Each row is a point on a landscape with many valleys, with its height.
From any point a ball takes the steepest step (drop divided by distance) to one of its 2 nearest points. It stops when none of these is lower. Distance is the straight distance between rows; heights are no part of it.
Q897: [-39   8  42 -45  -2 -44  -6  12  -7  -7  10 -17 -16  14  24   8 -34  33
  -9  14]  (h 35.6)
Q799: [ 23  64 -19  13 -44  36 -12 -30  39 -19 -20 -15   1   4  -8  28 -17 -29
  21   9]  (h 46.2)
Q782: [-34  11  18 -27  27  12 -17  -8  36  11 -18 -18   2   1   5  -8 -18   9
 -10  16]  (h 43.7)
Q708: [ 31 -33  45 -45   5 -28  17  38 -11 -15  16   5 -15  13   8   4  22  11
  12  -3]  (h 13.2)
Q845: [ -7 -20  20 -27   0 -26   8  24  -2  33   9 -30 -44   0   6 -26  16  -8
 -10  -3]  (h 15.0)
Q118: [-12 -18  33  12  43  19 -31 -16  22  29  30  -2   9   3 -70 -17  23   6
  19 -15]  (h 31.4)
Q294: [ 25 -12  -7  13  -9  33   2   7  11   9  23   2 -30  22 -37  29   3 -10
  18 -10]  (h 48.5)
Q629: [ 38  -3   2 -26  -1 -13  10  -4  15 -12  20   9  21  -6  36  18 -19  -6
 -15  -3]  (h 49.2)
Q974: [ 12  19  -4   4 -36  -8 -10 -44  -7  24  -9   4 -21  14  23  18  -8 -22
  19 -11]  (h 66.7)
Q341: [ 10 -22  35 -28 -11 -29  10  18 -27  19  14  11 -49   8  17  -5   3  14
  -2   0]  (h 10.0)
Q687: [-12 -11  -4  31 -32   1 -27 -20  -9  33  19  40 -26 -29 -27 -17  -2   8
   5 -23]  (h 35.1)
Q769: [-11  -9  13 -18   8  15  12 -37  -5   1  -4  36  35 -38  10 -12 -17   5
  -5   6]  (h 45.8)
Q848: [  6   4   7  15  23   9 -50 -22  37   4  18 -12 -14  30 -34  30  -9 -19
  22 -10]  (h 14.4)
Q305: [ 17 -25  36   8  19  12 -45  -6  34  20  34   3 -32  26 -37  14  11  -1
  30 -22]  (h 20.1)
Q554: [ 29  25 -44   2 -29  -5  -2  33  10 -25  24  12  -2  -8  25  20 -38  13
 -25   0]  (h 43.3)
Q834: [-42  -1  35 -23  17 -16 -19 -36  17  14 -10  19   5   5  32  13 -29   6
  -3  13]  (h 41.4)
Q680: [ -8  14 -10  29  -4 -11 -11 -11  -2   7 -29 -25  -5  16  -9  36  15  -7
  24  18]  (h 50.2)
Q925: [ -1  -4 -12  56  -3 -17 -46 -24   3  16  30  60 -25  -6 -41   4   7  12
  16 -23]  (h 31.1)
Q115: [-33  19 -20  -7  -6 -15  22  -8 -27 -14  -2  32  51  -5  25  32 -11   0
   0  23]  (h 30.1)
Q806: [  1 -27  33 -60  10  32  20  25   7 -28  20   0  17 -50 -16 -41  -6 -18
  -5  10]  (h 23.6)
Q877: [  9 -18   7   4  -2  35  -9 -32  19  14 -18  27  15 -14 -28 -17  26   9
  23   0]  (h 35.2)
Q237: [-33  38 -34  20 -19 -16   4 -21  -6  -7 -22  20  27 -27  14  11  -5  20
   7  31]  (h 22.6)
Q455: [-29  -5  -6  34   7 -21 -20 -11  -3  26  20  21 -19  -3 -38  14  -2 -42
  42 -16]  (h 45.9)
Q88: [ 15  -1   3 -15   6  37  27  11  25 -43 -45 -21  12  -9  22 -49   8 -40
 -18 -10]  (h 17.6)
Q398: [ 36 -14 -11   4   1  35   6  -7   1  23 -18 -39 -20  41  12 -49  -7 -30
 -36 -14]  (h 31.7)
Q390: [-13   5  36 -18  10 -46   7  43 -43  39  -6 -14 -14  15   9 -16  29  47
 -11 -15]  (h 18.1)
Q107: [ 24 -12  -6 -17 -15 -33  11   6   0  -7  -2  12 -18 -10  60 -12 -20 -12
 -14   9]  (h 47.3)
Q189: [ -3   7  23 -21  32 -23  -1  20  21 -13  -8  -6  13  21  16  17  34  43
  -2  43]  (h 45.6)
Q66: [-15 -28  10  13  36  -7 -22   6  -6  27  12   2  21  -3 -48  -3  45  28
  -2   1]  (h 29.6)
Q13: [  9  61 -46  25 -32  48 -14  -6  39  -3 -16 -21   8  -5   4  -2 -22  -2
  -8   2]  (h 43.8)
Q901: [-37   0 -14  27  32   5 -39 -35  54   8  27   7  -3   5 -43  22 -20 -34
  28  -3]  (h 24.0)
Q972: [-16   0  12 -25 -32   3   8 -13 -26  -2  -9  28 -17 -22  -9   4 -10  29
  19  -7]  (h 31.9)
Q137: [ 10  10 -31  84  -7  31 -41 -46  10   1   1  18 -22  16 -28   2   8 -54
   7 -13]  (h 40.5)
Q683: [ 32 -10  -6  -3  14 -16  23  -1  16 -12  22  14  51 -14  41  19  17  -6
 -20  37]  (h 50.3)
Q985: [-14  -1 -36  11 -26 -31  -3  33 -14  33  21 -10 -48  -9   1  -9   0  20
  -7 -16]  (h 20.8)
Q671: [ -8 -12 -15 -13  -7  40  20  16 -17  10  -8 -30 -15   1 -16 -24  -7 -21
 -20 -33]  (h 36.7)
Q215: [-22  -1  -8  -9  11 -31  -3  43 -22  38  18 -34 -30   3   1 -35  22  25
 -27 -10]  (h 13.1)
Q727: [-36  12  23 -42   9 -43  20   4   6  -7  -7  13   1  14  42  17 -19   0
  -1  18]  (h 38.0)
Q355: [ 53 -18   3  33   5 -13 -27   2   7  40  32  13   2  37  19  -1  34  20
  -5  -6]  (h 25.0)
Q852: [ -9  -1  16 -23  22 -39  24  46  -1 -49   4   0  19   2  22   1   4   4
  -9  40]  (h 46.9)
Q176: [ -3 -20  61 -22  28 -18  18   4 -23 -30  -1  21  60 -10  11  12   4  14
   2   5]  (h 48.0)
Q85: [-15 -15 -11 -13 -36  31  37   4 -33 -13 -22 -11  11 -31 -22 -24 -13 -23
 -12 -27]  (h 39.0)
Q829: [ 38  -7   2 -19  15  53  11  -4  27 -26 -29 -33  47   4  10 -19   2 -21
 -17  -3]  (h 15.2)
Q891: [ 39 -18  28 -26   2  -1  -3  16 -19 -25   7 -22 -10  10  -2  16 -11   5
  13  -9]  (h 16.4)
Q954: [-41  -6   9   4  -1  12 -15 -60   1  21 -25  32   8 -29  22 -34 -24   3
   8   4]  (h 44.0)
Q517: [  7  -4 -28   6 -11   2   4  20   3  25  38   4  12  13  -8  48  -3  -3
  19 -20]  (h 50.1)
Q900: [-31 -12  23 -30  15  20  14  41  11 -26  34   7  16 -18   0 -39 -27 -10
 -26  16]  (h 24.6)
Q101: [ 13  -9 -27   4   5  -2  13 -24   4  11  -3  33  27 -12  22  10  24  -8
  11  20]  (h 51.5)
Q78: [-32  -1  -4 -26 -15 -42  34  14 -17  -3 -25   4  -8   4  24   5 -13 -25
   5   2]  (h 41.3)
Q129: [ 42 -22  20  27  29 -13 -36   3  25  35  28   2 -38  36 -17   0  36  20
  15 -19]  (h 22.8)
Q529: [ 25  -3 -16  -5 -23 -24   2  31 -20 -43  25  12  -1 -16  39 -17 -44   4
 -30  -2]  (h 45.3)
Q69: [-24   8 -13  39  -4   6 -31 -55  -5  17 -16  22 -11 -26  -8 -32   2  10
   7 -10]  (h 39.8)
Q967: [-21  13   0  24 -22   2 -12 -30 -30  15 -12   0 -24 -19 -47   7  -1 -27
  39 -20]  (h 41.1)
Q48: [-49  -6  27 -41  25  11  28  17  -4 -32  -9  -8  27  -7  16 -11 -40   3
 -24   4]  (h 26.3)
Q284: [ 20  40  -5  12 -25  24  -6 -10  16 -25 -25 -35 -10  18 -10  41   2   4
  27  17]  (h 48.3)
Q251: [ 19 -20  23 -30   3  31  21  36   1 -58   7 -16  -9 -30 -10 -52 -25 -32
 -12 -14]  (h 22.4)
Q304: [ 49 -12  24 -12  18  29  -6  14  -3 -14 -24 -45 -15  25  10 -37   2 -16
 -47  -4]  (h 29.7)
Q973: [ 16 -11  -4 -12  29 -33  19  35  11  -8   0  -9  -4  -4  22  -2  30  10
 -16  20]  (h 46.3)
Q241: [ 32  -5  -2 -18  -5  32  27  24 -13 -60 -27 -18  -4 -20  27 -32 -24 -29
 -21   4]  (h 20.2)
Q443: [ 36 -20 -13  -1  15  -1  23  26  14  12   1 -10 -16  15 -13  -2  45  -4
   5   9]  (h 47.0)
Q26: [-19 -14  27 -36  15  38   3 -26  38   9 -17   8  12 -36  10 -21  -5  10
  -7  16]  (h 44.8)
Q832: [ -5  31 -44  14 -12 -11  25  20  20 -10 -15  16  23 -14  22  20  30  16
  -2  24]  (h 15.1)
Q311: [ -6 -11   7 -36  15 -31  13   4   4 -43  32  25  38 -14  34  26 -39  -5
 -14  23]  (h 50.8)
Q553: [ 20  47 -29  17 -42  -5  -5 -43 -17  20   4  28   3 -22   5  31  -1 -38
  38   1]  (h 69.6)
Q15: [ 10  -1 -27  24 -24  13  12   5  -7  15 -26 -38 -33  -5   8 -35  16  23
 -14  -5]  (h 37.2)
Q122: [-15  28  -6  -2 -33  23  -7 -12  -1   4  -7  14   7 -21  -3  16  -7  22
   2  25]  (h 28.4)
Q748: [ -8  31 -14  33 -20 -46 -26 -25  -7  32  19  11  -4  28   0  23 -26   4
  25 -31]  (h 57.4)
Q978: [  5  -5  -4   3 -26  -5  -1   4 -36   0 -33  -1 -20   2   0  -8  14  30
  -9  -7]  (h 34.9)
Q12: [ -1  26 -17  55  18   2 -53 -37  38  -5  19  36  11 -16 -41  16  -8 -20
  20  -3]  (h 31.5)
Q535: [-38   6  23 -26  41 -18  -3   9  24   0  16 -17  23  11  24   4  -1  28
 -32  32]  (h 44.9)
Q605: [-26  26 -23  -8  -7 -16  21  16 -16 -31  -2  -5  48 -18  -3  19 -24 -25
  14   6]  (h 35.0)
Q771: [ 16  26 -49  23 -38  15  26 -22 -19   5 -16   2  -4 -13   4  14   1 -48
  17 -11]  (h 71.9)
Q630: [-32  -9 -28  13   9 -16   6  -3   0  15  20  -3  16  -4 -31  16   5  -9
  22  -5]  (h 48.7)
Q468: [-28  -7 -10 -17 -11  -2  38  17 -41 -22   0   1  22 -30 -21  19 -19 -15
   8 -22]  (h 38.2)
Q638: [ 14  36 -32  65 -24   6 -42 -45  19  -8  27  48 -21   4 -32  15  12 -22
  24   2]  (h 36.4)
Q924: [ 20   2   9 -19  14  33   2  15  25  -3   1 -50 -14  21  -3 -21 -23  12
 -34  -5]  (h 28.1)
Q726: [ -9  13 -33  22  18 -51  -9   6   4  25  -5  -3  -6  18   8  50  22  -1
  14   5]  (h 52.1)
Q307: [ 15  12 -50  -4 -24   8  20   7  28   7  20   6 -18   2  35   9 -19  -8
 -16  12]  (h 40.4)
Q388: [-31 -16  -8  10 -13  -1   5  25 -16  26  11  -8 -52 -12 -31  -5  24  29
   7 -10]  (h 25.7)
Q303: [-19 -19  18  -1  19  53  -6 -34  40 -15 -37  -8  26  -4 -33 -26  41  -6
  26  18]  (h 34.0)
Q878: [ -7 -22  18   7   0  -4  -3  20 -24  37  29  15  -6 -12 -27 -18  44  32
  13 -11]  (h 28.2)
Q205: [-15   0  38 -61 -12 -12  -1   8 -14 -19  -5 -22 -17  18 -10  20 -27  42
   6  -6]  (h 33.5)
Q613: [ -5  54   2  13 -19 -36 -23 -55 -23  13 -13   9  10   1   5  25 -27  -3
  34  -9]  (h 62.5)
Q236: [ 23 -30   9  -7  12  33  14  14  30   5  22   8 -35  -2 -33  14  39 -21
  23   6]  (h 47.8)
Q736: [ 17 -10  -7   3 -18  42  16  -2  -3  27  -2 -35 -41  29   9 -29 -41 -18
 -23 -42]  (h 34.1)
Q682: [ 24 -21  18   3  11  28  -2   9 -12   5   3 -12  33  -3 -24 -18  17  -1
 -17   4]  (h 25.2)
Q598: [  9  22 -21  25 -25  36  -9 -19  17  18 -47 -26 -28  11   7 -28  -7  14
 -27 -13]  (h 39.4)
Q454: [ 10 -12  -9 -16  -1 -33  27   1 -17  -3 -11  -7 -21   1  16   8  28 -41
  25  -7]  (h 44.7)
Q658: [ 37   6 -31  19 -24   4  19  -2  -8  20  11  16 -29   7  35  -3   4 -18
 -19 -16]  (h 37.3)
Q396: [  8  -9   7  -4   1  21  14  33  -3 -23 -12 -25   4   7 -13 -19  -5  26
 -41   4]  (h 26.6)
Q624: [-52   3  11 -12  22  -6  17  15 -23   1 -17 -25  23   7  -9   0 -14  24
 -17  12]  (h 28.9)
Q976: [-44 -13  38 -18  17 -24  23  50 -15 -34  25  16  44   2  26  -2  -4  27
 -31  39]  (h 47.4)
Q994: [ 10  -8  38 -15  26 -36  14  18 -61  -5 -27  -1   5  10  13 -12  20  38
 -10 -13]  (h 21.0)
Q312: [  0  -3  21 -26   7 -24  29  -6 -49 -46 -21  22  44 -24  28  19  -8  -6
  14  15]  (h 49.0)
Q84: [  6 -15  13  20  -3  33   0 -34 -27  12 -25   6 -12  -5 -39   1  24  -2
  28 -18]  (h 36.8)
Q190: [-14  22 -42  12 -13  23  21  31  12 -21 -12 -19  31 -14  -1   1   2  23
 -27  30]  (h 18.7)
Q842: [ 31 -19  40  -7   8  -8   0  -8 -34   0 -23  -7  30   3   0  -1  27  25
   0  -7]  (h 23.4)
Q786: [  2  15 -25  -5  11  10   6  17  19 -50 -19 -11  32 -21  35 -19 -12  13
 -44  26]  (h 21.8)
Q165: [  0 -25  44  -3  36  25 -31 -33  39   8  -8  -7   2   1 -54 -29  30 -18
  23   7]  (h 33.0)
Q731: [ 19  -3  -2   3   2  -9   8  15 -19  -8  -1 -42  12  31   1  23  -1  -3
   0 -28]  (h 21.3)
Q611: [-19  30 -22  32  -4 -52 -49   1   1  26  16  15 -32  14  -5  40   4  13
  35  -4]  (h 54.3)
Q404: [ 36  -2 -17  61   0 -21 -46  -9   1  24  34  46   0  10   3   0  16  22
   8  -9]  (h 27.4)
Q57: [-21 -17  59 -32  34  -4  19  23 -22 -61  26  14  47  -6  -2  -6 -14  11
 -11  28]  (h 47.7)
Q317: [-31  -9  17 -31   4   9   7  27   0 -16 -23 -39   2  11 -15  22 -24   9
  -1   1]  (h 31.3)
Q288: [ 47 -27 -21  18  -6   9  -3 -15  -5  39   9  -5 -24  39  32 -28   3 -20
 -38 -17]  (h 34.2)
Q880: [  3   0 -30  22  13 -43  21  19 -44  19 -10 -20  15  27   0  36   5  -4
  25 -34]  (h 27.7)
Q883: [ -9 -10 -23  19  10  -9 -11 -42  39  26  16  41  -6  -7  17  -2  21 -24
   8  16]  (h 53.3)
Q222: [  5  39 -46  43 -27  66 -33 -11  23  -4 -20 -11 -19  31   6 -18 -25   8
 -21 -15]  (h 41.7)

For each start below, name the point where the ball stops.
Q630 => Q215
Q748 => Q237
Q454 => Q829
Q769 => Q848
Q834 => Q829

Call two points neighbours if one is among the 2 nearest of the other. Go from one point of each pair to the other, from neighbour to neighbour, staying as low as possible. Name the highest point that can't be avoided.
Q832 / Q341 => Q396
Q848 / Q829 => Q769
Q341 / Q215 => Q845
